A landscape with many valleys, sampled at points; each row gives a point and its height.
From any point a ball rolls to the lowest of the 2 points nearest to it. It stops when none of these is lower. Distance is the straight distance between rows; heights are no part of it.
k705: [-15  23   5   9  28 -15  10  13  11   9   0  39   6 -47  -7  10  -8   1
  -2 -10 -15   3 -50  24  -2   8  11  18  -8  -8  25]  height 772
k754: [-52 -10  10 -13 -13  36  -7  -7  16  19 -13 -33  -6  28   5 -35 -10   6
 -17  18  13 -19  47 -35 -15  -4   8 -13  27  16   2]  height 312
k220: [-13 -10 -10  11   4  34  -1  -8   1  -8  12  12   4  -4   6 -11  -5  25
   6  -7 -10 -46   3  61 -22   5 -28 -44   8  -8  -4]  height 132
k642: [ 13  21  -8 -17 -50  19 -15  -2 -41  -6  -7 -27  25  22 -16 -42  -1 -23
  16  22  26  11  43 -27 -20  17   9  -4  -8   1 -16]  height 457
k882: [ -8   2 -22  14 -12 -17 -14 -20  -8   6  33  -8  -5 -48  12 -22 -35  14
   1  17  -3  -8   4  41 -12   4 -20 -15 -19  -2  14]  height 324
k567: [ -7 -11  -6  28  26  20   9  -4  15  33   8   0  -7  16  -3  47 -14  -9
  -5 -17  23  32  -3  -8  44 -34  -5 -11 -11   6   3]  height 126
k510: [-14   8  -8  10  19   3   6   5  22 -16  14 -19   8  -3  54   9  36  24
   1  -4 -31   8 -11  -8   9 -42 -16  10  -1  36  -5]  height 492
k447: [ -4 -22 -20   1 -23  19 -24 -19 -22  12 -10   7  15  39  10  10   4  14
 -12   1  -8   6  44 -30 -18  -3 -24 -31  30  17 -34]  height 372
k574: [ 40 -19  15  14  -7   0 -13 -11  11 -14  22  19  14 -21  71  13 -14  32
 -27 -16  12  -4 -11 -14   5 -13 -38 -10  34   3 -12]  height 373
k8: [ -6  23  14   1   0  32   5   3  27   3 -11  10   1  -2 -15   2 -35 -13
   5 -10  20  -4  -7  -7  29  -4  14  11   2 -31  15]  height 464
k458: [-18 -25 -14  -7   7  -7 -20 -29  -3  24   4  -5  13 -20   6  -6   8 -31
  -5  -3  14 -28   7  50  -9 -15  18 -29 -32   9   4]  height 177
k923: [ -3  26 -11  32  33  -5  20  24  36  -4  28 -19  -6 -19  30   8   1  11
  13   8   8  13 -34  13  42 -39 -10  20   3 -12  17]  height 503
k68: [-28   8  14  -9 -16  43 -20 -10  14  21 -19 -33   8  52 -14  -5  -2 -17
 -16 -13  13 -15  49 -18   2   0  16 -33  11  -5  -3]  height 285
k646: [ 13 -19  -7 -19 -25   2  -9  -2 -14 -28   8 -15  20  28  -5  -9  13  13
   4  -9  13  -4  22  14 -30   2  -9  -4   7  -6 -29]  height 430
k76: [ -5  -5 -16   4  -6  21   1  17  -5  -3  11  27  22 -19 -18   8  12  30
  14  -9 -42 -39   0  45 -36  31 -19 -30  21  -8  13]  height 174
k886: [ 33  21   3  25  -1 -17  24  18  23 -21   8  22  14   2  37   4  10   2
  13   0  19  15 -48   5  27 -15   9  41  10 -20   0]  height 349
k290: [  3   9  14   0 -31 -23   5   9  -1  -6 -19  -5   9 -20  14 -13 -13 -33
   2  -9  30  15 -27  -6  -6   4  34  41 -34  -7   3]  height 520
k597: [ 25 -31  -8 -27   3 -42 -24  11  -4   9 -18  -7  -7  -5  11  20   3 -31
  -2   6 -26   2   0  -5 -22   3   3 -28 -10   1 -24]  height 387
k570: [-29  19   9  -4 -32   9  15   4 -17  -7  -4 -15  36  27 -30 -14  29  44
   5  -8   1  -6  17  10 -30  13   6  18 -14  36   4]  height 350
k623: [-37   6   9   4  39 -26  -1   5   9  11  -1  16 -13 -41 -14  18   3 -10
 -18  -1 -18  13 -37  24  -8  25  22 -14 -17   5  27]  height 791
k902: [  7  -2  18  -1  -3  31   6  -3   6   6 -13  17  31  26  -5  13  -5 -12
  -8 -43  30 -10 -12 -20  -6  -6  25  15 -21  -2  -2]  height 327
k338: [  2  16   7   5  17 -19  -6   7  20  12 -21   6 -24 -33   2   3 -38 -34
  -2  27  -7  20  -3 -26  30 -22  -6   7  38   1 -10]  height 625
k62: [ -2  26 -28  -1   2  13   2  -1 -22  -2  -5  -8  28  20 -23   2  52  -5
  30  -8 -43  10  19  10 -16   5  -9  -7 -21   1 -17]  height 415
k167: [-29 -39  23 -11 -16  -9 -21 -60   3  33  10  14   3 -21  -6  -7 -44 -12
 -37  16  34  -3   6  14  18  -4  28 -19   4  -2  16]  height 375
k80: [ -6  70  30  -5 -14  22  26  10 -11  -4  -7 -21   2   3 -44 -30 -23  -1
  -2   9  27  12  23 -23  22   7  -2  23   2   2  15]  height 664
k855: [  9  11   9 -14  20  39  10  -7  14 -17  30  24  16  13 -26  -3 -14  41
   9  -1  24 -11  18  16  12  24   9  -1  40 -40   6]  height 474
k261: [-12  30  22 -10  -8  -3  -1  16  10  12 -15   4  21 -22  25 -21   8 -22
   0   2   0   0 -34  -4 -28  -7  31  40 -15   3   5]  height 551
k763: [  1  -5  -8 -10   4  42  -6   0   0  19 -27  33  -8  -5 -44  16 -17 -15
  13   9 -17  -7   1   0  13  10   8 -28  14 -36  -5]  height 465
k682: [ 16  18  11 -31  17   3  -3  23   4 -50  -7 -37 -24  11  -2 -41  32  19
   8  30  -9  10  28 -10   2   0   3  15  17  28 -14]  height 256
k668: [ -7 -29  -5  26  18 -50   2   2 -18  18   3 -40 -41 -20  -8  26   5  -4
  -6   6  -3  34 -12   7  10   5   4 -19 -26   5  17]  height 371
k932: [-32 -24  30 -23   2  13 -17 -32  21  29  -2   1 -15 -12 -35  11 -48 -31
 -30   7  16 -22   9  11  26   5  45 -18  -4 -13  23]  height 417
k577: [  1 -10  -7 -11  12 -15 -21 -10   1   5  -7  21  17 -20  13   7  19 -28
   9 -12 -17 -28 -42  25 -14 -12  19 -10   0  -2 -10]  height 874
k156: [  8  -1  37 -24 -25   0  -9  -7   0 -11 -13 -20 -12  39  26 -17  16  19
 -18  -1  16   8  -1 -48 -12   0   3  23  22   1  -5]  height 328
k35: [ 22  -7  -9   1  -5 -42   0   7 -29   0 -20  -4 -15 -24   7   0  14 -23
  -2   7 -26  15  -3 -19 -22  12   4  13 -28   1 -12]  height 339
k677: [-27   0 -13  17  10 -21  -2 -12 -10   7  29 -19  -9 -26 -17  -9  -8  32
   3   8 -30   4   4  24 -31  16 -11   3 -14  10  24]  height 376
k307: [ 13 -27  -1   1  26 -30 -10  20  16  16   7  -1 -22 -26  22  29  -1 -19
  -9  13   4   6 -43   3  22  -8   2 -32  -7  10   4]  height 263
k214: [  1   5   1  -1  18 -23  -5   7  14 -43   7  -9 -11  23   8  -6  47  43
   2  17 -29  -1  15  -8  13  -2 -30  20 -10  54   4]  height 172
k140: [ -7   7  -6  18  33  33  12   7   1  -1  -2  -2 -39   3 -29  -8 -26  24
   2  19 -33  -5  21 -28  -2  30  -4 -16  40   0  11]  height 504
k165: [ 31 -29   8   9 -10 -22 -21   5  11 -19  16   4  -3 -32  66   4 -28  10
 -16  -2  19 -10 -26  -3   6 -15 -10 -10  12   0   3]  height 329
k413: [ -7 -25  -3   3 -11  -4  -9 -38  -8  -4   9  10  18  -7  41 -21   3 -18
  -3  -5  39 -41  -6  49  -8 -18  12 -13 -26  -9  -8]  height 111
k497: [  4  10  11  -6  17  20  14  24  16 -36  23  14  20   5 -20  -8  16  40
  13 -14  19 -14  -7  42 -10   5  -5  15  21 -25  -9]  height 446
k676: [ 14  34   2 -32  21  41  -5  23  -1 -10  -6 -16 -18  13 -42 -35   2 -28
  22  18  13 -17  22  -9  18  29  18 -26  22 -34  -1]  height 511
k352: [ -1 -11 -32  19  -5  16   2 -11 -20  16   3  11  13   4 -63  19 -19   6
  24  -8  -2  -9  12  23 -13  19   5 -23 -21 -16  -1]  height 280
k114: [  7 -18   5   1  -1  23   8 -12 -13 -22 -28   1 -29  40  -1  15  37  35
 -11 -14   0  11   6 -44   2  -5 -20  13  16  21  -8]  height 560
k521: [ 11  26   1   0   3  19  26  -1 -24   5 -34   5 -23  20  -3 -29  16 -18
  -1  -9 -17  22   1 -60  32   1 -12  32  14   9   8]  height 595
k9: [  4 -30  19  11 -10 -23   2 -15  -9  14 -20  -8 -24  12   4  13   4  16
 -24 -21  39  26 -17 -38   6  12  15  12  -3   8  14]  height 180
k737: [ 12 -12  29  11 -23 -10  18 -10  23 -35   7   6 -15  14  11  19  13  62
 -15 -23  14   9 -20 -32  -3  16  -1  33  21 -15   0]  height 133
k414: [ 20  46  -8 -10  -1  15   4  15 -20  -2 -17 -22  14  19 -38  -2  37 -44
  39 -21 -18 -10   7   8  11  -2  12   5 -39 -37   1]  height 469
k327: [ 10  19   0 -31 -13 -11  -3  10   2 -10  -9 -37  21  27   8 -33  21 -34
  26  11  10 -11  21   9 -21  -6   9   2 -26  -1 -14]  height 626
k957: [ 30 -38   1   4  13 -14  -1   7   7   4  -7  11 -27   8  -6  22  18  12
  13 -25  -3  -5 -25  -5   2  11   4  -8   4 -17  -4]  height 143
k207: [ 25  27 -25  -2   3  11  12  19   1 -33  15  -6  37  32  22  -4  25  -9
  17  -1  16  36  23  -1  27 -39 -12  15 -12   9 -34]  height 544
k956: [-11 -10  -7  39  19 -46  22   8   9  28   7 -28 -31  -6 -10  21  -2 -14
   5   9  26  48 -11  -9  34  -7  -1   3 -32   8   7]  height 420
k276: [ 11 -11 -23 -10 -26  11  -8  16 -25  -1  -4  29  21   8 -31  16   9  11
  21 -12 -40 -31  13  11 -52  26 -18 -32  21  -4 -22]  height 210
k135: [ 29 -43   2  -1 -21 -17 -24 -35 -17  -2  20   2   0 -27  38  -6 -19 -15
 -19  -6  20 -12   4  32  -7 -12   0 -21 -25   5  -5]  height 187
k588: [ 49 -18 -14  18 -22 -54  -1   0 -37 -17   0 -13 -12   7  -1  -2  42   3
  18 -20 -11  24 -15   2 -17  29  -4   8 -10 -28 -23]  height 249
k586: [  0 -12   2   2   3 -32   9 -21 -12   3   1  21  20 -32  -6  19  -5 -22
  21 -14  11 -22 -18  43  -7  10  37  17 -41 -21  16]  height 839
k626: [-14  -4 -14  -3  24 -17  -7   4  -8  15 -10 -10 -37 -29 -22  -1 -45 -18
 -16  46 -39  24  21 -17   7  16 -11 -15  -9  23  -4]  height 679
k694: [ -4  25  -6   1   5  18  10  -8 -40  25 -32  20 -32   2 -37 -16  -8 -20
  -8   4 -19  15  14 -48  41  27  -6  10  33  -1  12]  height 614
k143: [ -4 -30   3  -9  17 -59   1  -5  10  21   9 -23 -37 -20   7  29   2  -8
 -31   2   5   9 -46   2   4  14  14 -31 -28  10   7]  height 317
k128: [-20 -32  12   0 -18 -13 -20   5 -22  -7 -13  15  18 -11  -2  24  23  16
 -26 -22 -29  -9  -9  11 -48  17 -26  -4 -11  32  14]  height 495
k825: [ -1  32   0 -12 -16  24  10  12 -18 -22 -19   0  21  33 -25  -7  57  11
   9  -5 -11   3  28  -4 -20   2 -21  14 -14  30 -13]  height 382
k29: [ 38   1  -4  23   8   3  15   2   8 -39  28  31  27   2  27  17   7   4
  20  -2  22 -11 -32  25  35 -11  -7  19  13 -32  -1]  height 386
k632: [-16  19  -9 -10   5  -1  -9  13   5 -29  19 -34  11  -6   7 -34  27  22
  -5  26 -11 -12  28  44 -20  -9 -17  -5  -1  12  -3]  height 673
k576: [-15  12   8 -10 -25 -13   7   7  -2 -12  17 -24  19 -18  26 -51  -5  24
  -2   0  15   3  -5   6 -34   3  11  36  -7  12  12]  height 451
k628: [-28  -8  14  14  13  31   8   1  23 -19  14  -3 -10  24  22   4  32  53
 -24  -5   0 -24 -28  17  -3 -21 -40  24  -7  15  25]  height 301
k229: [ 10  -4   6  26  -7 -25  25  13  15 -25  12  12  10 -12   3   3  -5  59
  -4 -21   0  16 -16 -19   0  21  -5  42   5   8  17]  height 69
k144: [ 24 -16   1 -15 -27  -4 -24  -4 -12 -30  12  11  16   8  29  -8  -2  11
 -15  13  10 -23  18   2 -27   6 -18 -22  42  -7 -16]  height 460
k787: [  7  71  -5  -6 -23  24  -2  -1 -34  -1  -8 -16  -3  18 -32 -13  -7 -35
   9   3  20   4  33 -19  23   7   4   1  -6 -19  13]  height 648
k85: [ -3   8  -2   2  17 -31  20  11   4  11 -19  15 -34 -34 -25  15 -39 -42
  -9  24 -21  30  -5 -24  21   8  -7  -6  -3  20 -14]  height 653
k612: [-11  28  11  -3  -9  -5 -16 -12   7  30   2  17  -5 -17  -9 -29 -49   1
  -2  56 -27 -14  24 -10   8  19  -3 -18  61 -12 -11]  height 543
k879: [  7  35 -11 -18   4  32   3  12   9   6 -19 -34   0  44 -30  15  17 -37
  14  -9   5 -27  31  10   9  -9  21 -19 -23 -28   3]  height 485
k976: [ 43 -43  25  -7 -21 -44 -18 -11   4  -4  11  16   3 -40  57   5  -8 -17
 -19   3  21  -5 -35  16  -2  -7   4 -32  -6   8  -3]  height 268
k42: [  7   7  -3   1  12   8  -4   9   8   0   0  16 -17 -23 -19 -22 -40  21
  -1  33 -26 -10  17 -21  -5  32  -7   6  58  -9   6]  height 518
k571: [ 10   1 -25  -7   8  -6 -22  17  10  14  -9  -5  17  -2  49   1  22 -46
  21   2  -9   0 -22  14  12 -49   5  -6 -10   5 -27]  height 899
k619: [ 36  -9 -19  -3 -23 -28  -5   2 -53 -22 -15 -19 -18  17  -5  -8  33 -14
  17   5 -28  12  17 -14 -27  18  -5   2 -24  -8 -17]  height 294
k534: [ 12 -30 -26 -18   1 -10 -22  13 -19   8 -21   2  -1  18  -1  10  25 -20
  18   3 -48 -28   8   6 -13  13   1 -39   4 -21 -30]  height 422
k753: [  3  10  20  -8  21  25   1  -4  16  -9  21  15   9  13   9 -10  -8  47
 -22  11 -17   1  32 -28  -4  24 -30  12  74  -1 -16]  height 516
k113: [ -6   0 -11  13  12  -2   2  -1   8   7  21 -13   8 -20  41 -16  -2  10
 -14 -11 -22   0   1   2 -18 -21 -26   7  -3  25   6]  height 458
k77: [  7  -2  10  -9 -38 -14   7 -11   1 -11   3 -16   7   1  12 -22 -13   6
   0 -11  41  12   3  -9 -12  12  19  39 -23 -11   4]  height 487
k741: [ 11  -7  13  -4 -18  12 -18   2  -2 -21  -7   8  -3  22   4 -14  -3  37
 -12  10 -11  -8  20 -30 -21  32 -13  -2  53  -1 -10]  height 488
k912: [ 28 -13 -21 -21   4   4 -21  18   6  -7  -3  19  22   0  29  -5   2 -41
  22   4 -23 -20 -17  26  -4 -29   4 -25   5 -15 -32]  height 887
k273: [-36 -11   9   9  40  -9   5   3  20  21   6 -22 -41 -30   4  -9 -17   7
 -28   9 -19   0   4  -9 -20   1  -4  -9  -7  25  18]  height 720
k398: [-20  12 -15   6 -14  24  16  -7 -13  11   8   0  25  11 -49   0   2  23
  29 -19  -2  -2  22  14 -25  21  -4  -1 -25  13   5]  height 314
k161: [ -9  23 -16 -37 -20 -23 -12   3 -13 -24  17 -47  17  18   3 -43  31  12
  10  16  -6   3  30  24 -19  -3   7   9 -15  24 -17]  height 650
k727: [  3  24  -6   4 -13  11  19   9   3  -6   6  17  20   2 -22  -4 -26   9
  15   6  13   8   2   8   9   5  -2  19  -3 -20   2]  height 489
k859: [-44   5  -2  17 -14  -9   9 -17   3  -7  28 -18  -4 -14   2 -25  -6  33
  -4  -7  12  -1  -4  28 -22   2  15  23 -15   2  31]  height 416
k711: [ -1  19  23   3   7 -17  -5  -1  14  44 -14  20  -3 -14  19   2 -46  -6
 -38  39 -15   7  15 -29  31 -21 -16  10  38   9 -18]  height 596
k665: [-16 -14  23 -18  -5 -10  -7  17  -8   1 -21   6  -4 -12  -8   0   9   6
 -20  -9 -29 -17 -11 -17 -57  19  10   0   6  24  12]  height 521
k967: [ 16  -3 -22  -9 -29 -13 -21 -20 -14  -2  24  27   3 -45   8  -5 -44 -14
 -13  20  -6   1  13  20 -10   1 -17 -24   3   4  -8]  height 267
k811: [ 11  27 -13  -3   4  23  15   6   2 -18   7 -11   7  19  -5 -15  15   2
  17  15   6  28  19 -10  14 -14  -6   8   5  -7 -20]  height 519
k54: [-16  11  13  16  12  27  19  11  36 -11  19  -4 -11 -10  51 -12  10  41
 -12  -9  11 -21 -38  13  -3 -30 -24   5  13  16   2]  height 335
k443: [-20   5 -11  16   6 -19  -7  -4  -4 -25   2 -17  -3  11  -6   8  40  36
  13  -3 -35  -1  23   3 -17  -3 -25   6  -5  16   5]  height 109
k264: [ 30 -39  12  25  -1 -20   3 -12  18  -6  15  42  -5 -19  -9  46 -15  17
  -5  -7  23  13 -39  -1  14  27   7  -5  18 -11   8]  height 158
k818: [-15  19  27  -6 -19 -22 -12 -17   0  45  -3  17 -10  -9  -6 -33 -48   8
 -27  46  -1  -9  34 -20   9   5  -8  20  42   1  -4]  height 568
k99: [-17  -5 -11  -4  14  33   8  14  11  25  -4  15 -25   1 -38   6 -14  -5
  14   7 -38 -22  11 -12 -12  20   6 -26   9  -3   2]  height 484
k26: [-10 -20  28  -1   0 -11  29   7  10  14 -14  13  -9  -5   5  14  -3  11
 -35 -23  14  14 -28 -27 -23   2   6  28 -15  32  21]  height 110
k118: [-10 -19   6  16   3   4   6   1  16  -3   8 -21   6  26  13  23   8  20
  -6 -28  26   5 -22  -5   7 -29   9   6 -10   7  10]  height 226
k928: [ 27  -3 -16  12   5 -38  -1   4  -9 -11  -4  -6 -13   6 -12   5  23  -4
  32  -6 -18   3 -29  11   7   8  22   8 -11 -36  -5]  height 195
k401: [ 32   8  -4   6  12   6   0  13   2 -34  29  24  27   9   9   7  24  28
  13 -20 -10 -28 -26  42  -5  -3 -21   2  24 -33 -18]  height 421
k809: [-20  30  29 -14 -17  14   1 -24  25  26 -20   5  -5 -15 -38  23 -47 -28
  -9   8  12 -21   8  -6  39  -5  31  -5   0 -20  31]  height 440
k294: [-15   4   5  11  -9  20  11 -18   4   9   7  10   5  -4   5  -6 -24  37
 -22   4  20  22  24 -36  -3   9 -12  31  15  24   9]  height 706
k768: [-10   7   3   7  32  -4  13  26  37  14  -1  37 -12 -45   7   6 -37 -11
  -2  14  -5   6 -51  14  15 -16  -6  20  -4  -3  14]  height 754
k814: [ -5  -6  -1  34   7 -26  18  10  29  12  21 -21 -18 -23  17  17 -24   0
  -4   8  38  32 -33   9  45 -17   8  22  -3   0  22]  height 467
k552: [ 15  14  12  41  -7  -5  12   4  10  -7  -5  12  -8   2  -7  21  -9   0
   5 -16  29  42 -19 -22  67  -6   5  33  16 -27  -3]  height 245
k463: [ 14 -28   2  13  24   6   9  -2   1  15   1  39 -21 -12 -36  42  -2   6
   6 -15   0  10 -31  16  12  13  10 -18  -1 -16  11]  height 90
k403: [ 13  22 -13  -4 -10 -27   3  -3   7 -13  16 -13   9 -21  30 -18 -18 -27
  22  28  12  -3  -5  39  13 -15   1  16 -14 -25   2]  height 569
k474: [ 29 -29  19  27 -24 -38   1 -17  -6   9  -9  21 -12 -17  -6  28 -13   9
 -20 -21  38  35 -21 -26  18  23  14  16   7  -5  -5]  height 230
k318: [-13 -18   3  -3 -15   3 -10 -48  -5  19  21  26  -3 -40  -3  -5 -59   6
 -37   3  11   3  16  20   1   7  -7 -24  11   9  14]  height 323
k457: [  5 -22  15   1  -1  -2  -8   8  -7  -5   4  15  13 -26  55   8 -13  17
 -31 -27  -4   6   3 -12 -18 -24 -35 -14   7  38 -11]  height 419
k489: [ 11 -19 -17   4  22 -32  -8   1  12  10  24  17 -23 -42  -5  36 -29 -37
   2  22  -6  12  -8  26  35 -22  -4 -34 -20   2  -4]  height 196
k266: [-12  23 -32   8  15  11   0 -10 -18   7 -13 -24  12  23 -26  21  36 -20
  45   1 -30   9   5  23  -1   3  11  -9 -40 -33 -10]  height 444
k565: [  7  20  -7 -27   3  31  -5   3  -9  12 -24 -25 -22  35 -21 -13   3 -37
   6  -7  -3 -21  22 -26  26  10  15 -29  -3 -30   2]  height 496
k889: [ 13 -31 -31  -2 -20  -5  -1  -6 -34   2  13  16   2  10 -41   5   1  34
  16   0 -14 -14  22  22 -29  34  -9 -22  -6 -16  -5]  height 246
k594: [ 12 -25   9   5  -6 -28   3  -5 -16  -3  10  15  24 -19  32  29  11  16
 -31 -35 -18   9  -3  12 -26   9 -35 -24 -21  44  -3]  height 459
k596: [-35   1 -14   7  28  -7  17   6   3  30  -1 -28 -47 -28 -14 -11 -43 -10
 -13  29  -1  26  27  -9  -5   0 -10  -7 -20  19  14]  height 701
k621: [-12  41 -14  11  37  11  19  19  35  -5   9  -6   6  -4  40  -6  19  -1
  24  17 -18  17 -20   6  24 -41  -4  33  -9  19   6]  height 524
k130: [-24 -25  -1  -7 -11  28  -9  -1  12   8   0 -14   7  29  24 -17   4   0
 -25  -6   5  -4  34 -17 -15 -14 -14 -19  28  20 -19]  height 340
k222: [-22  45  15   6 -10  32  18 -17  -9  -1  16  -3  11   4 -41 -25 -16  28
   3  13  23  27  31 -27   5  19  -4  23   9  10   4]  height 682
k372: [-19 -35  -8  17  19  19   0  -9   9  32   5 -25  -7  35  14  32  -3  23
 -13 -17  39  13 -17 -23  37 -32  -1 -14  13  19   0]  height 179
k65: [  5 -17 -10   2   6  -4  -5 -15   3  28  11  15  -3 -17   8  19 -21 -50
   5   3  -3   5  -5  33  27 -39  -4 -20 -30  -1   2]  height 130
k137: [ 31   0  11  23  -4 -25   5   2  17 -14  -4  26   2 -13   6  32 -15 -22
  13  -2  39   0 -42 -13  43 -15  18  21  10 -29  -6]  height 300
k406: [  3  -5 -24 -26 -46  16 -13   0 -36   6 -10  -7   6   9 -12 -27   3 -21
   8  21  -7 -11  38 -13 -27  10   4 -17   0  19 -17]  height 429
k22: [ 11  -7  39 -29 -26  24 -12  -2   1  -1 -29   8  20  35   9  -3  14   0
  -8 -33  26  -9  -1 -37 -31   6  12  29   7  -9  -3]  height 359
k110: [-17  -3  -3   0  30   7   0  16  34  13   2  -1 -32 -19  15  -5 -20  -7
  -3  13 -14 -12 -20   1  -3  -9  -2  -5   8  -7  16]  height 736
k155: [ 11  -9   6  -6  10  19  17   2 -20  -8 -30  -9 -41  37   9 -21  36  12
  -4 -19  -9  22   6 -63  20   1   1  23  22  34  17]  height 578
k849: [  2  49   1   2 -20  24   7  -5 -60  15 -28 -12 -14  11 -38 -27 -15 -37
   3  11   6  17  33 -54  32  15  -2  17  12   3  14]  height 633
k310: [-35  10 -18  22  17 -18  -9 -13  -8 -28   8 -17  -2 -17 -18  28  31  -1
  20 -17 -40  21  -3   4 -19   6   1  -9   3  15  19]  height 181
k615: [-14  12   1 -15 -14  43 -14 -10   0  38 -32  16  42  15  -8   8 -18 -23
   3 -19  18 -10  14 -21  -8 -16   9  -6  -6   9   6]  height 292
k587: [  9 -29 -17  -9 -38   4 -23  10 -32  -9  -8  -8   5  32   3   1  17  12
   0   3 -21 -12  44 -12 -43  12 -29 -12  12  11 -25]  height 401
k374: [ -9  -4  -5  16  24  -5  11  -4   4  26   6  16  19   2  -2  43 -13 -45
   7 -10  28  14 -11  15  51 -43   4 -23 -33   8   2]  height 56
k335: [-11   6  -1   3  28 -11  -6 -25 -23  -4  -1  28  28 -28  -7  26  15 -47
  23 -19  -2  -8 -31  50  -7   5  21 -12 -25  -1  15]  height 856
k658: [  2  30 -26 -15 -11 -10 -10  17  -1  -3   2 -19  23 -11  -4 -28   4 -30
  25  29  -7   4  20  19  -4  -1   1  12 -19 -24 -18]  height 602
k559: [ 25  -4   7  28  -5   3  14  -4  -2 -16   7  -3 -14  20   2   6  13  29
  -7 -10  24  34 -11 -23  32   6  -1  30  20 -25  -7]  height 193
k248: [-16 -21  15  -3  12 -14   7 -27  -1  26 -15   8   6  -5 -37  18   4 -22
  -1 -16  10 -27 -10  24 -11  20  40 -11 -40 -19  17]  height 824
k182: [-19 -13  -5 -24 -15  36  -5  -6  -1  22 -12 -19  28  44   8  -8  -4 -21
   1 -19  21 -25  30   1  -8 -17  13 -20 -25   7   1]  height 259
k638: [ -8  25 -12  25  10 -10  29   2  21 -24  40 -14   8  -7  26  -8 -16  -1
   5  16  34   1 -13  42  37 -18  -9  22 -23 -20   7]  height 534
k807: [-17   0  19   2  -2  18   7   8  12 -21   0  -4  26  33  23   3  33  34
  -4 -28  15 -23 -24  23  -2 -18 -11  28  -8  10  11]  height 269
k964: [-21  -8  14 -21  19 -17   0   0   7  28 -19  -3 -18  -9 -28  14   1 -23
 -11   1 -10   6 -24   4 -21  22  27  -6 -33   7  15]  height 809
k210: [-10 -21  12  -4  -2  19  -2  19   9 -12 -24  -4 -18  25   2  -4  34  19
 -11  -5 -25 -15  -2 -23 -27   2  -7   9   6  19   3]  height 540
k242: [ -8  13 -24  -4   8  10  -9   8  -9  -5 -11 -24  43  28  34  -1  44 -44
  28  -2 -21  -1  -2  22  -5 -37   3   2 -18  -3 -27]  height 911
k798: [  8  31  12 -21  26  35   2  32  21 -20  16   3   3  12 -32 -10  -6  -4
  24  22  22 -14  26  20  14  14   8 -17  33 -45  -3]  height 498
k505: [ -7 -41 -13 -12  -3  25 -13 -10 -13  27  -7  21  31  19   7   1  -6 -37
  -7 -25  13 -25  18  26 -14 -20  18 -32 -24  10  -8]  height 228
k296: [ 18 -20 -26 -14  14  12  -5   6 -10  10  -5  33  -5   2 -30  20   5 -22
  27   8 -33 -23 -11  15   7   6  22 -25   1 -38 -14]  height 445
k360: [  3  10  18 -28  -1  13   4  12  27 -33  -4 -23 -24  23  10 -38  11  17
 -12  16   9  -5   0 -32 -13   1  10  17  27   2  -1]  height 295
k484: [ 12  20  -2  -7  30  -5   1  14   7 -36  -4 -21 -35  43  -1 -18  61  27
  23  13 -24   2  12 -10  20 -10 -11  17   1  25  -6]  height 215
k595: [ 11 -23  31   1  -2 -24   7  19   4  -9   2  15  10 -19  27  15   2  38
 -11 -29 -11  -1 -34 -17 -26   8  -9  25   6  17   5]  height 112

Where does a ball stop that starts at each point below?
k571 => k463
k626 => k463
k534 => k463
k144 => k413
k207 => k967
k642 => k413

Call two points neighbours if one is among the 2 nearest of the other. Go from one point of each pair to the other, from neighbour to neighbour, staying as low as possible. Name the highest point that can't be avoided.
k463 / k229 => k474
k967 / k413 => k677
k413 / k443 => k22
k26 / k229 => k595
